Points, in no order, along strands that fork and pass close to each other.
Two points are linked if the straight distance between their rows is under 37.7. Some points are linked to none.
sunon: [  3 -22  -4   4  -9  13   7  14   5  32  12  22  13   9   6   1 -16 -18
  14  15   5 -15   4   7  -1  -4]
kup: [  5  20  -3  10  16 -12   0 -16  -5  -8  -3  -5  -7  -1   8   7  13  14
  13  -1 -10 -14 -22   7 -17   1]
zakal: [ 38 -40  -7   2   3  10  15   4  -2   2  20   8  15   6   9   2 -27   9
   3  17  -2  -4   0   4   8 -19]
duge: [  6   1  10 -36 -15 -11  15  12  26 -27 -11 -17  10 -16   9   0  12 -17
   3  -4  15  14   3  18  18  -7]
Folen: [ 15  -7  -6  12  -6   8  16 -13   3 -15  20 -11 -19   1   3   0  13  -6
  35  16  -4 -26 -16  14   5 -13]
pem: [ -9  11  18  -4  -2  35  19 -10  13  30   2   7   3   9 -11  -9  -6 -28
  -8 -13  18   2  19   2  -1   2]
zas: [  9  13   1  -3  17  -5   2  -8  -2 -14 -13 -13 -17  11   0   0   1  12
 -19  12 -21   5  -7  -9  11  -8]
rolub: [ -5   1  -2  -1   5  -9  -5  14  -4  20 -20  -7  13   3   8  -7  -8   5
 -36   6  -6  27   4 -12   9  13]
bon: [ -6 -20   3  -6 -29 -15   4  23  14  18 -12  -8  24 -23  14   7   2 -19
  -8  -9  16  23   5   1   3  13]
peko: [ 32  -9  -2  11   6   4  20  -3  -1 -10  12  -7  -3   0  20  -4  -5   4
  13  18  -5 -13 -19  15   5 -14]
bipa: [  8   9  -1  -8   8  -5  -9 -10  -4 -24  -3  -5 -24   4  -8   5   7  19
 -13   4 -20   4  -3  -9  12 -15]
Sirav: [  3 -25  12   2 -19   0  15  11  15  20   3   4  14   8  13   9 -14 -13
  -1   6  -2   6  -2   6  10   1]
reti: [  4   2  -4   7 -15   4  -7 -14  -1 -22  22   1 -26 -11  -5  17  20   3
  33   4   6 -20  -9  12   1 -13]
Dol: [-14  11   3  14  -6  -2  -3   1   4  24  -8 -11  22  -5   3 -14  11 -27
  -4 -19  17   1  -3  -5 -23  16]
votom: [  7  -3  23  -4  -5   3  15   5  14   1  -8  -7   2  17   8   4  -6  -2
 -16  13  -9  11   0   3  24  -6]
Mosil: [-12   3  33 -16  -2   9  13   4  25   4 -23 -12  16  27   0   2  -5  -8
 -21  -1  -1  18  12  -2  30   8]
Kip: [-12  16   6   7   7  37   2 -24   0  26  11  17 -25  20 -28  -5 -12   3
  -9 -17  -1 -10  17  -4  -7  -2]
Ritut: [ 19 -47 -22  -2   0   4  -6  17 -16   4  13   6  19   2  -1 -13 -22  10
  -6   9  -2   4  16 -14  11  -7]
kunev: [ -7   5  -8  -1  -1   3 -31  -3 -19  11   3   8 -16   2 -12   6  -1  25
  -8  -2  -5   9   2 -11  10   8]
tudip: [  2 -14  -6  -2 -17  -2   6  11   2  -1  -1 -10   1 -19   4   0   9 -16
   6   6   8   7   5   0   9  -2]
fid: [ -3 -35 -24  -4 -16   5 -14  12 -14  20   9   5  -5  -8 -14  -3 -18  -6
  -2   6  -1   6  12 -16   9   4]
leta: [ 11 -31   3   0 -15 -22  13  16  14  12 -15  -5  22  -3  20   4 -22  -4
 -24  -9  -5  20  -3  -2   6   5]
gepab: [  7 -19 -13   6  -1  11   1   2  -9  12   9   3 -10   5  -5  -2 -15   0
   6  16 -10  -4   1  -3   9  -3]
Rala: [  6  -4  -3 -15   6  -9  -5   2   0 -34  -7  -5 -15  -2  -8  -3   9   8
 -17   3 -17   6  10 -16  10 -16]
Zegi: [ 23 -13  -5   2   9   4   8   7  -9   0  -3  -1  -1   4  10  -6 -19   9
 -11  14 -14   7  -1   0  12  -6]
vube: [-10  26  13  -6   6  -9  16 -16  15 -28   0 -19 -11  -3   2   1  27  -4
  15   3   1 -11 -12  10  -6  -7]
Lef: [-16 -12 -10 -18 -21  -1  -6  17   5  10 -12 -14   8 -21  -7  -1  12 -26
  12  -3  19  18  18   0  10  13]
pude: [-17  20   4  12   4   0 -25 -19  -6  10  -3  -3   5   4  -5  -3  13  -1
 -11 -26   5   0  -3  -9 -19  18]
giket: [-31   7   2 -15  -6   2 -19  -7   5   2 -11 -15   3  -4 -16   2  17 -10
   3 -18  14   9  19 -10   5  20]
kuzo: [-12  17  -7  -5  18 -18 -23  -3  -9   3 -14  -3  -1 -12  -1   7   0  26
 -25  -9  -7  14  -3 -13  -7  15]
buza: [  3  28  12   4  12  -6  19 -15  13 -21  -4 -20  -7  10  12  -5  22  -1
   3  11  -7  -7 -17   7   3 -10]
dur: [-13  10   2  14   1   6  -4  -5  -2  25  -7  -5  16   6  -7 -16   1 -17
 -12 -15   7   4   1  -8 -18  19]
nuriz: [ 27 -40  -8   2   2   4   3  11  -7  -5  12   2  15   6   9  -9 -20  11
  -8  13  -5   7  11  -4  14 -14]
Kiga: [-10  -3  23   2 -10  11  13   5  15  30  -6   9  23  17   1  -5  -7 -21
  -9 -13   9  11  14  -1  -2  12]
gug: [ 15 -18 -20  -1  12 -20   1   3 -12 -37   3   1   4 -17   6   2  -1  13
   0   1  -5  -8  -1   2 -17  -9]
Rom: [ 18 -25   3   5  -5   3  13   9   7  19   8   8  13   5  17   7 -25  -2
   1  14  -4  -1  -8  10   6  -4]
tunu: [  7  14  -7  -3  21 -28   8  -4  -8 -34  -1   1  -4 -25  11  11  -5  15
   2  -4  -5  -7 -25  11 -27  -3]
Putub: [-18   6  -1   0  -5  11 -25  -6 -10  11   5   8 -18  18 -20   4  -3  17
  -8  -1  -6   9  10 -15  15   8]
dez: [ -6   0  21 -22 -10   5   4  11  14   5 -25 -15  14  11  -1   2  -3  -5
 -28   2  -1  29  13  -9  34   5]
sab: [ -5  17   6  10  13  28  -5 -23 -13  23   8  22 -15  22 -23  -6 -16  15
  -8 -16  -4 -13   3  -3 -15   5]
bor: [  5   1 -19   5   5 -20  -1   2  -7  -7  -6  -3   0 -26   7   7   2   3
   5  -2   0  -7 -16   5 -21   2]
Nifo: [ -6  -9  -4  -9   3 -37  -6  11  -7 -53  14   0   7 -19   1   3  -5  -1
   1  -2  -4   1  -6   2 -23  -5]
tifum: [ -7  -4  -7  13 -23  16 -28  -5 -12  21  22  21  -9   4 -18   1  -4  -5
  32 -12   6 -23   0  -3  -5  -4]
lop: [ -4  20  19   9  17  24  13 -21   4  -4   0  -1 -19  39 -19 -11  -1   4
  -8   0 -12 -10   7  -2   2  -5]
lal: [ -3  -7  -8  -4 -18   8 -10  -7  -4  -9  10  -4 -22  -5 -15  10   7   0
  19   3  -1  -1   8  -5  16  -8]
peku: [  7 -17   5 -14  -7 -21  10  21  14 -41  -7  -4  17  -9  16  -4   9  -4
 -15   2   0  11  14  -1  10 -14]
sev: [ 21 -12  18 -12  -9  -9  16   7  18 -22 -14 -10   8  10  15   1  -4   2
 -28   2 -15  15   0  -6  26 -14]
fek: [ -7  16  13 -31  -1 -14  19   9  20 -33 -10 -19   9 -21   4  -3  15 -16
  -4   1  12  11   1  10   8  -7]
fiko: [-5 -5  5  2  6 26 14  9  8 27  5 25 -5 27 -5 -8 -7 -6 -4  9 -3 -3 25 -3
  3 -5]
pil: [  1  -7  -8  14  -9  13 -19  -8 -16  26  14  24  -5  10 -15  -3 -14  -2
  31  -7   1 -30  -9  -2 -15  -3]
fabov: [  6  -5  -2  -2   9   0   2  16  -9  19 -15   5   8   7   5  -7 -22  11
 -30  10  -9  21   3  -8  10  10]
mimer: [  5   4  16  15  -9 -13  19   2  15  14  -4  -4  23   6  24  -3   4  -9
   4 -10   4  -2 -19  13  -9   6]
beno: [-10   5   9  -4  -7  31  15  -4  12  48   2  20   8   2 -12  -8 -10 -33
  -7 -13  21  -4  19  -3 -10   2]
Ropor: [ -3  15   5  -3   0  -7  -8 -15   3 -22   6  -7 -23  -4  -5  14  18  10
  10   3  -4  -7  -6   5   2  -9]
Sofal: [ -5  16  -1  12  11   5 -28 -11 -23  17  -4  15   1  10  -6   0  -4  26
   1 -11  -4  -4  -9  -9  -8  16]
ror: [  3  13  -3  17  24  -6   0 -12 -21   9 -19   5   5   3   6   3  -6  23
   8  -4 -10  -8 -21  -9 -13  14]
sokup: [-20  -1  -3   4  -8  25  -7  -7  -7  32  13  26 -12  20 -27  -7 -12  -3
   3 -14   1  -9  18 -13  -8   4]
rov: [ 25 -12  -7  -4  14  -3   2   4 -13 -15  -9  -1  -1   7   7 -11 -14  18
 -21  10 -20  12   5 -12  12  -8]
vidub: [ -5  24   9  18  13  -4   7  -9   4   9 -10 -13  18  10  13 -15   7 -11
 -14 -13   5   2  -9  -1 -16  13]
nuba: [-15   3  10   2 -19 -12  11  14  19  15 -12 -11  31 -14  16  -4  17 -23
   7 -19  26  10  -5   8 -11  15]
Lopek: [  5 -15 -13  10   0  21  -4  -8  -7   7  22  14 -23  17 -16   8 -18   9
  22  16 -10 -18   0   0   9  -8]
nozop: [ -6   6  22  -9  -8  28  18  -4  12  18   1   0  10  19  -9 -12  -2 -28
   4 -12  15   6  20   8   8   5]
garug: [-22   1  -6   1   2  -7 -13  10  -5  25 -17  -9  11  -1  -4  -8   2  -3
 -26  -1  -1  19   9 -17   1  22]
pido: [ -9  19   6 -18  13 -19   2   0   8 -35 -10 -14  -6 -13  -6   3  11   5
 -23   0 -12   7   0 -11   0 -12]
zamod: [ 16  -4  -5  11   0  -1  10   0  -2  -2   5  -9  -2  -4  13  -2   4  -3
   7  13  -5  -7 -12   8   3  -5]
rogeg: [  7  -4  -2  -9  -6  -9  16  -8   8 -41  13 -10 -17 -20   0   3  16  -6
  16  10   4 -13  -8  12  -2 -17]
vava: [ 13 -10 -11  11   3  13  -6 -13 -12   1  17   6 -19  10  -5   8 -11  13
  25  13 -12 -23 -13   4   5  -8]
muv: [ 14 -12   1   5  20  17  14   8  -1  26   0  29   6  17  12   1 -22  10
   5  15  -3 -15   1   5  -3  -3]
Fakaz: [ -6   0  15 -17 -16  20  10   5  12  11   0  -7  12  20  -7 -10   4 -28
  19  -8  14   7  18  13  20   8]
Livat: [-11  -1  36 -14  -3  17  24  -1  28  10 -17  -3  12  36  -2   0  -8  -9
 -14  -7  -1   9  17   5  18   2]
tif: [ 20 -15 -11  -2   0  -2  -5 -12  -5 -34  12  -5 -26   0  -5   4   4  14
   4   6 -13  -8   4  -4  10 -24]
Pagi: [  6  30  21  14  15   5  22 -21  10 -13  -3 -13  -2  26   7 -14  14  -5
  -3   1  -7 -10 -15   7  -3  -4]
zos: [-28  11   1  -7 -10   4 -32  -7  -3   2   0  -3  -8  -3 -19  10  15   4
   2 -10  11  11  17 -12  10  12]
bok: [ 15   0 -13   6   3 -23   8  17   0  -1 -10  -3  13 -22  20  -1  -2  -2
  -8  -1   6   8 -11   7 -10   4]
dipe: [-16 -16 -12   6 -25  22 -17  -1  -8  23  24  24 -13  13 -24   4 -13  -8
  30   1   4 -17  12 -10   4  -3]
rosip: [-12  13  10   8 -11  -2   9   1  13  15  -8 -15  29 -11  10 -14  19 -31
   2 -26  28   4  -6   3 -17  16]
Mit: [  3  -3   9   3   7  15  13   9   5  18   2  14  -5  25   3  -4 -13  -1
  -6  18  -9   0  11   5   9  -4]
Dazas: [ 16 -17  14 -13  -4 -15  10  15  18 -34 -13  -5  16   5  18  -1   7   4
 -23   1 -11  15  10  -6  21 -18]
gik: [-17  -2  16  -3 -17   8   3   8  11  27  -9  -7  32   7   1  -8   3 -29
  -1 -19  20  17  11  -1   0  19]
gikap: [ 18 -10  -5   5   2 -12   4  14  -4  12 -11  -2  15 -10  21  -1 -14   3
 -12   1  -2  11  -8   1   3   4]
gem: [  5  12   2   8   0 -32  20  15  17  -5  -8  -7  18 -19  28   3   8  -6
  -2  -7  14   4 -24  19 -15   2]
midob: [ -2  26   4  17  22   4  -9 -26 -15  12 -11   5   6  11  -3  -7  -6  13
  -4 -24  -3  -8 -17  -7 -23  17]
Femes: [ 21  -8   3  10  19  19  18   2  -3  11   6  15  -2  18  14   1 -20   7
  11  23  -8 -19  -6  10   2  -7]
gepa: [-16  25  14 -16   6 -18  20   3  20 -28  -6 -22   5 -18   9  -3  19 -13
  -1   5  14   2 -10  10  -5  -1]
mudul: [  6 -28  -6  -7  -7 -22   6  26   5 -39   6  -3  22 -14  12  -3   7  -5
  -5  10   8   6  14   5  -2 -11]
gida: [ 29 -16   1   4   8   5  14   6  -1   6   1   3   9   5  20   3 -23   8
  -4  12  -7   2 -10   7   9  -4]
Boze: [ 10  17   0  16  14  -8  15 -13  -2  -7  -2  -8  -1   3  14  -8  13   3
  18   2  -7 -19 -26  13 -16  -1]
Roget: [  2  15 -15  12  16 -23   6  -1  -7  -3 -12  -2   7 -22  14   5   3   7
  13  -5   6 -15 -27   8 -27   6]
Nonug: [-27  15  -2  -9   9 -13 -32  -4  -5   7 -11  -4  -2  -8  -7   6   8  19
 -31 -11  -1  19   8 -18  -1  16]
tido: [-18   5   2  -3   1  -1  -9  -1  -3  10 -13 -12  -1   7 -12  -4   3  -2
 -21   5  -4  16  11 -16  13  12]
vun: [  8  -5  -5   1 -11   2  10 -15   5 -30  19 -11 -28 -11  -3   9  18  -1
  31   9  -1 -19 -10  12   5 -17]
getov: [-19   5  12 -16  -9   9  -4   5  13  14 -15 -18  26   5  -1 -12  11 -30
   0 -21  23  17  19   1   6  22]
bod: [  7   0   4 -14   7 -18   8  -2   4 -57   9  -6 -13 -12  -1   1   9   3
  -1   4 -12  -9  -4   4  -5 -22]
ferin: [ 11 -13  -8  -1 -10   8   1  -8  -2 -20   9  -8 -25   1 -10   4   3  -1
  10  12  -9  -4   5  -5  20 -17]
fozi: [-10  18  -4  -7   6 -13 -29   1 -12 -12   5   9 -11 -22  -6  13   5  18
  -9  -3   1   8   1   0 -12   0]
Viruk: [-25 -18 -12   2 -20  19 -10   6  -6  29  12  18  -6  12 -25  -5 -11 -16
  19   0   4  -5  19 -15   5   4]
tati: [  9 -10 -11  -8  12 -23   0   4  -5 -48   3  -1  -3  -7   5   0   3  14
  -6   3 -13  -6   3   1  -8 -14]
rut: [-14  -3   8   5  -5  15   4  10   1  31  -2  10  14  14  -7 -11  -6 -19
  -8  -1   6   6  16  -5  -1  12]
Lud: [ -3 -14   9  -2 -15   7   6  14   7  20  -1   0  11   6   4   2  -6 -14
  -5  10   3  16  10  -1  17   5]
lutag: [-15   4  -3 -15 -17  -7  -1  -5   6 -27  12  -6 -13 -25 -10  16  20 -11
  33  -2  17  -9  -7  17 -10   1]
talal: [  9 -11   5   6  -4 -21  12  15  12  21 -17  -1  24  -3  24   6 -17   2
 -17  -7  -2  19 -11   0   2  12]
Porak: [  2  -6  -7  14  -4  10  -8  -8 -12  12  12  11 -10  10  -9   2  -5  -2
  27   1  -6 -21 -11   1  -7  -1]
domi: [-11  24   8  -2  -2  -9 -12 -13  -1 -22  15   1 -15 -15  -4  16  23   8
  17  -1   7 -11  -9  12 -14  -5]
vusen: [ -4  27   4  15  27  -3 -11 -21 -16   4 -17   2   4  11   3   0  -2  27
  -3 -12  -9  -4 -17 -11 -15  17]
bega: [ 14 -22 -26   2  13 -18  -2   8 -17 -22  -7   7  13 -26   6   1  -9  16
   1  -5   0  -4  -2  -6 -20   0]
timil: [  8  25  27  14  14  17  26 -19   9   1   0  -5  -2  28   1 -15   1  -8
 -13  -2  -3  -8  -5  10  -5  -6]
moti: [ 16   1 -20   7  -2  12 -34  -5 -26  -8  19  14 -20 -14  -7   7   1  25
  14   5   2  -9  -2   1   6  -9]
simem: [ -6 -27 -12 -10  -7 -24  -5  17  -3 -41   7  -2  10 -19  -4   1   5  -8
  -1   6   3   6  15  -2  -9  -5]
dus: [ -5  23  -8  15  19 -23   6  -1  -1   3 -15  -8  13  -9  15  -3   9   4
   3  -9   6  -5 -22   5 -24  11]
Nutok: [-13  24  -6  10  22 -23  -1  -1  -1   5 -20 -12  13  -8  13  -3   8   3
 -14 -10   2   5 -12  -2 -18  16]
fati: [ 25 -11 -20   9   7   0   1 -15 -13 -16  12  -2 -14 -13   4   9  -1  16
  22   6  -9 -23 -17   8  -6 -12]
dinit: [  1  24  23  10  24  25  20 -16   8   4  -4   2  -9  34  -7 -15  -4  -1
 -21   0  -8  -7   6   2  -5  -4]
muz: [-14  16   7  -8 -12  -8  -7  -8   3 -31  22   1 -14 -25  -8  18  19  -3
  25   0  17 -13 -14  19 -14  -5]
Lig: [ 17 -22 -24   1   6  -9  -4   7 -16  -5  -5  -1   6 -18   4  -5 -10  10
  -1  -2  -4   0   0  -6  -7   0]
vesa: [-14  -7 -11   4  -7  -1 -14   0  -8  21  -3  -1  -5  -1 -11   1   2  -1
  -1   1  -4   8   3 -10  -1  13]
mebi: [ -8   3  16  -2  10  28  15   5  14  29  -2  20  -5  33  -6 -12  -4   0
 -18   2  -3   5  33  -8   7  -7]
Bos: [ -1 -19 -12 -12 -13 -13   0  12  -1 -22   1  -6  -1 -25  -4   0   8 -14
   0   1   8   7  15  -2  -2  -4]
kulov: [ 13 -18 -11  -7   9  -8  -6   8  -5 -26  -9  -4  -5   5   0 -10   1  15
 -19   6 -19   9  12 -17  11 -11]
Kemul: [-13 -12  10 -11 -27  -8   6  17  20  15 -14 -13  28 -10  13   4   9 -23
   6 -13  23  21   4   6   7  16]
zop: [  6 -46 -24  -7  -8   8 -11  20 -17  14  12   9   4   1  -8 -12 -25   2
 -13   9  -2  11  21 -19  14  -2]
Kapiz: [ -8  23  -8  -4  16 -16 -30  -1 -18  -3  -8  11   0 -23   2  11   1  30
 -12 -10   2   8  -8  -2 -17  12]
las: [  1  28   0   1  21 -23   3 -13   0 -26   0  -5 -10 -14   8  12   7  19
   6  -1  -8 -11 -24  12 -21  -4]
zuk: [ 18  10  -6  -2   5   1 -23  -8 -14 -38  21  12 -25 -14  -5  11   7  23
   8   5  -3  -9   1   8   0 -21]
digit: [ -5  -2   1 -40 -18  -7   5  17  20 -11 -13 -19  13 -16   3   0  15 -23
   4  -6  20  19  15  17  16   3]
Sozes: [  6  21  -4  15   7  13 -30 -11 -22   2  12  15 -16   9  -7   6   6  24
  16   0  -4 -11  -8   1   2  -1]
fusi: [  1   3  10  11  -8  -7   9   7   9  11  -2  -9  15   0  15  -3   9 -13
   6   2   5   5  -7   7  -1   4]
rumoz: [-24  18  -1   2   3  -7 -30  -8  -3  10  -4  -3   2  -3  -6   6  13  11
 -11 -15   4   8   4 -10 -12  19]
Muler: [ 14  -3  -1  18  -1  10  15 -10   1  -1  19  -2 -10  10   6  -7   6  -9
  36  13  -7 -29 -23  13  -5 -10]
dis: [  5   9   0  18   1 -25  14  12  12  16 -14  -3  28  -6  28  -2   6  -4
   0 -14  11   2 -23  11 -14   9]
mir: [ -8   4  30  -3   6  20  20   3  22  15 -11   9   3  35  -3  -3  -5   1
 -21   3  -6   6  21  -1  14  -4]
buve: [ -8  24  15 -12   5 -14  26  -6  22 -35  -2 -19  -3 -13   9  -4  23  -8
  13   9  10  -7 -17  17  -4  -7]
zunus: [-19   9   2   1  -7  40   3 -19   1  27  14  21 -22  18 -33  -4 -13  -7
   3 -17   6 -10  24 -11  -1  -2]
Ser: [  3   0  -6   6  -3  -8   7   4   1  -1  -3 -13   1 -12   8  -2  11  -9
   4   8   2   2  -6   5  -2   0]
nole: [ -8  25   7  16  10   9 -15 -26  -6  16  -4  -1   2   6  -8  -6  -2  -1
 -16 -29   4  -7 -12  -6 -23  17]
pif: [  9   1  25 -14  -8  -1  19   3  23 -11 -15 -16   7  10  10   5   5  -4
 -14   5  -6  14  -3   2  28 -10]
niro: [ -6   6 -11   3   4   2 -34   0 -25  19  -4  14  -4  -4  -6   6  -4  29
  -1  -4   0   2  -7 -12  -2  14]
Zakam: [  0 -23 -10   6 -14  12   1   8  -2  16  12  -1  -3   0  -6  -2  -6 -18
  16  13   2  -5   6  -3  11  -2]
Tava: [-16   2  -4 -33 -15  -2  -5  15  14   3 -15 -23  12 -12  -5  -3  15 -26
   5  -6  22  19  21   8  14  11]
raf: [  2   7 -15   4   4 -11 -21  -3 -13   0  -3   9  -5 -22   3  14   1  18
   9  -6   1  -7 -12   3 -17   6]
lesad: [  9   7  -3   2   1 -30  18  16  10 -20  -5  -5  14 -26  23   0   5  -6
 -12  -3  11   8 -12  14 -12  -5]
zabu: [ -9   2 -11   5  -7  -8 -19  -2  -7   7  -2   0  -7 -10  -5   7   9   5
   7  -6  -3  -4  -7  -3 -11   8]
pufe: [ -6 -13  17 -12 -19  12  13  12  13  15  -3  -3  11  12   1   3  -4 -19
  10   5   8  13  15   8  23   7]
Vep: [ 20  11   1  20  11   4  19 -13  -5  -2   7  -1  -4  14  11 -10   4  -1
  24   7 -10 -23 -25  15 -11  -4]
vuz: [ -5 -22  -3   2 -14  19   6  16   3  29  14  17   5   9  -5  -3 -11 -24
  15  16   7  -5  15  -2  10  -2]
Guf: [ 10 -12   3   7   5  14  14   8   4  32   4  30  13  17  10  -2 -18  -8
   7   3   1 -16   0   6  -8  -3]
ved: [  8   0 -11  10  -9   1 -16 -11  -7  -6  16   6 -16  -9  -2  15  11   8
  29   1   0 -22 -14  10  -6  -7]
Paza: [  5   1   4 -22   0  -8  16  -1   7 -50   3 -11 -12 -16  -1  -2  14  -8
   5  10  -1  -5   0   5   4 -19]
kibin: [-24   8   1 -16  -6  10  -9  -5   8   7 -14 -23  12   4 -12 -13  17 -27
   6 -25  20  11  19  -2   2  23]
pupip: [  2   4  -5  -7  13 -32  -4   2 -10 -43   7   6   3 -25   4   5 -10  11
   0  -7  -3  -1 -17   7 -29  -3]
Bepar: [  0  22  12  12  15  23   0 -26  -6   5   3   7 -20  30 -19  -7  -7  11
  -8  -9 -13 -11   1   0 -10   2]
Loke: [ 10  16   2  -6   4  -8 -10 -12  -4 -36  17   2 -27 -13  -1  16  13  19
   7   4  -7 -10  -8   9  -3 -19]
Mizut: [ 20 -26 -22   6   2   4  -3   4 -14   4   5   0  -2 -11  -1  -2 -15   6
   5   9  -8  -5  -4  -5   3  -3]
safiz: [ -4  29  -3  12  13   7 -35 -11 -23   5   5  13  -8   6  -6   1   8  25
   3  -5   1  -4  -5  -4  -4   7]
tol: [ -4 -25 -19   1  -5  20   2   7  -6  22  18  16 -14  12 -13  -1 -22  -4
   9  20  -4  -9  14  -7  11  -6]
sifi: [ 13   7 -13  -2   5  -3 -30  -4 -21 -23  13  14 -18 -18  -5  10   4  26
   3   1   0  -2   0   2  -3  -8]
neno: [ -1 -24 -20   2 -11  23  -4  -2  -4   9  25  15 -25  12 -20   8 -24   7
  12  18  -7 -10  14 -11  19 -11]
gutet: [ 10  10 -10  11  17  -8   2 -10 -15  -1 -11  -1  -6  -4   8   5  -3  18
  11   3 -12 -10 -20  -2  -9   5]
vurif: [  4  14 -12  14  -5  11 -34  -5 -20   1  19  12 -20  -5  -9   6  11  17
  22   4   4 -11  -3   3   3  -5]
bufi: [-14  16   4 -13  -1 -12 -20  -5  -1 -17   0  -4 -13 -18  -9  15  12   8
 -10  -4   2   9   4  -4  -3  -2]
paz: [ -7  -6  11  -1 -15  18  12   8   9  45   5  26  17   7  -4  -6 -11 -32
  -1 -11  16  -4  15  -2 -12  -1]
tobu: [-14  21  12 -19   9 -14 -17  -3   4 -33   1  -4 -12 -16 -13  11   9  14
 -21  -5  -8  11   4  -9  -1 -11]
solur: [  9  -5  21   3   2   5  21   6  13  10  -4   3   1  26  14   6 -13   3
 -11  14 -12   3  -1  11  12  -5]
niru: [-14  -4  -3   9   0   9  -8   6  -9  32  -1   8   6  13 -12 -10  -8  -7
  -3   1  -4  -1   7  -8  -6  13]
Kal: [ 32  -8  -2  12  19  15  24  -5  -7  -3  11   4  -3  10  13   2 -18  11
  17  26  -9 -20 -20  13   5 -12]
fasus: [-20 -29 -20  -1 -21  12 -18  13 -11  32  11  14  -8  -1 -21  -1 -18  -8
   9   6   2   0  15 -18   9   8]
kevev: [ 28  -8 -11   4   8   1   3 -15 -10 -22   7  -7 -22   0   1   4  -2  15
   9  10 -17 -13  -9   2   5 -16]
tam: [-16  11  -7   6  12 -16 -11   3  -2  16 -19 -12   9  -2   3  -6   4   4
 -21  -6  -3  14  -2 -11  -9  19]
mufem: [-13   0   7 -15  -6   2  -5  11   1  10 -20 -14   7   3  -7  -7   0  -7
 -28   7  -1  28  16 -17  27   8]
satu: [-24   3   1   4  -3  19 -17  -5  -9  22   6  17 -12  26 -26  -5  -9  11
  -8  -6  -4   1  17 -14   4  10]
kefa: [ -7 -12  -5  -9 -19 -10  -5  23   3  12 -12  -9  15 -24   2   0   8 -19
 -10   0  15  25  12  -6   4  11]
lazom: [ 18   0 -14   7  -1  -2 -12 -11 -11 -20  18   7 -18 -20   1  17   7  21
  20   2   1 -22 -15  15  -8 -13]
sovez: [  0  22   7  -9  19 -13   6  -5   7 -21 -15 -19  -8   0   2  -1  13   5
 -22   7 -16   7  -5  -8   7 -10]
kibe: [  3 -24   3  -4 -24 -22  10  19  18  10 -16  -6  23 -17  18   4  -7 -11
 -19 -11   6  26   2  -2   5   8]

A fork is a point with three links. Follow the links from the first point to the second and name the forks in between, in order.
rogeg, Nifo: vun, kup
ror, gug: kup, vun
nole, sunon: kup, vun, gepab
Nutok, sev: garug
talal, lop: bon
rosip, solur: bon, Ser
Ritut, Folen: gepab, vun
lesad, gug: Ser, gepab
Paza, Porak: gepab

Follow the links from the first point to the second, and from the first to the third. Name the last point that the two ways share.
ferin, kup, neno: vun
fasus, fati, mimer: gepab
tunu, peko, gida: kup
rosip, Putub, muv: bon
pude, tunu, kevev: kup
mimer, vuz, sev: Ser
reti, pil, fusi: gepab
fabov, niru, Bos: garug
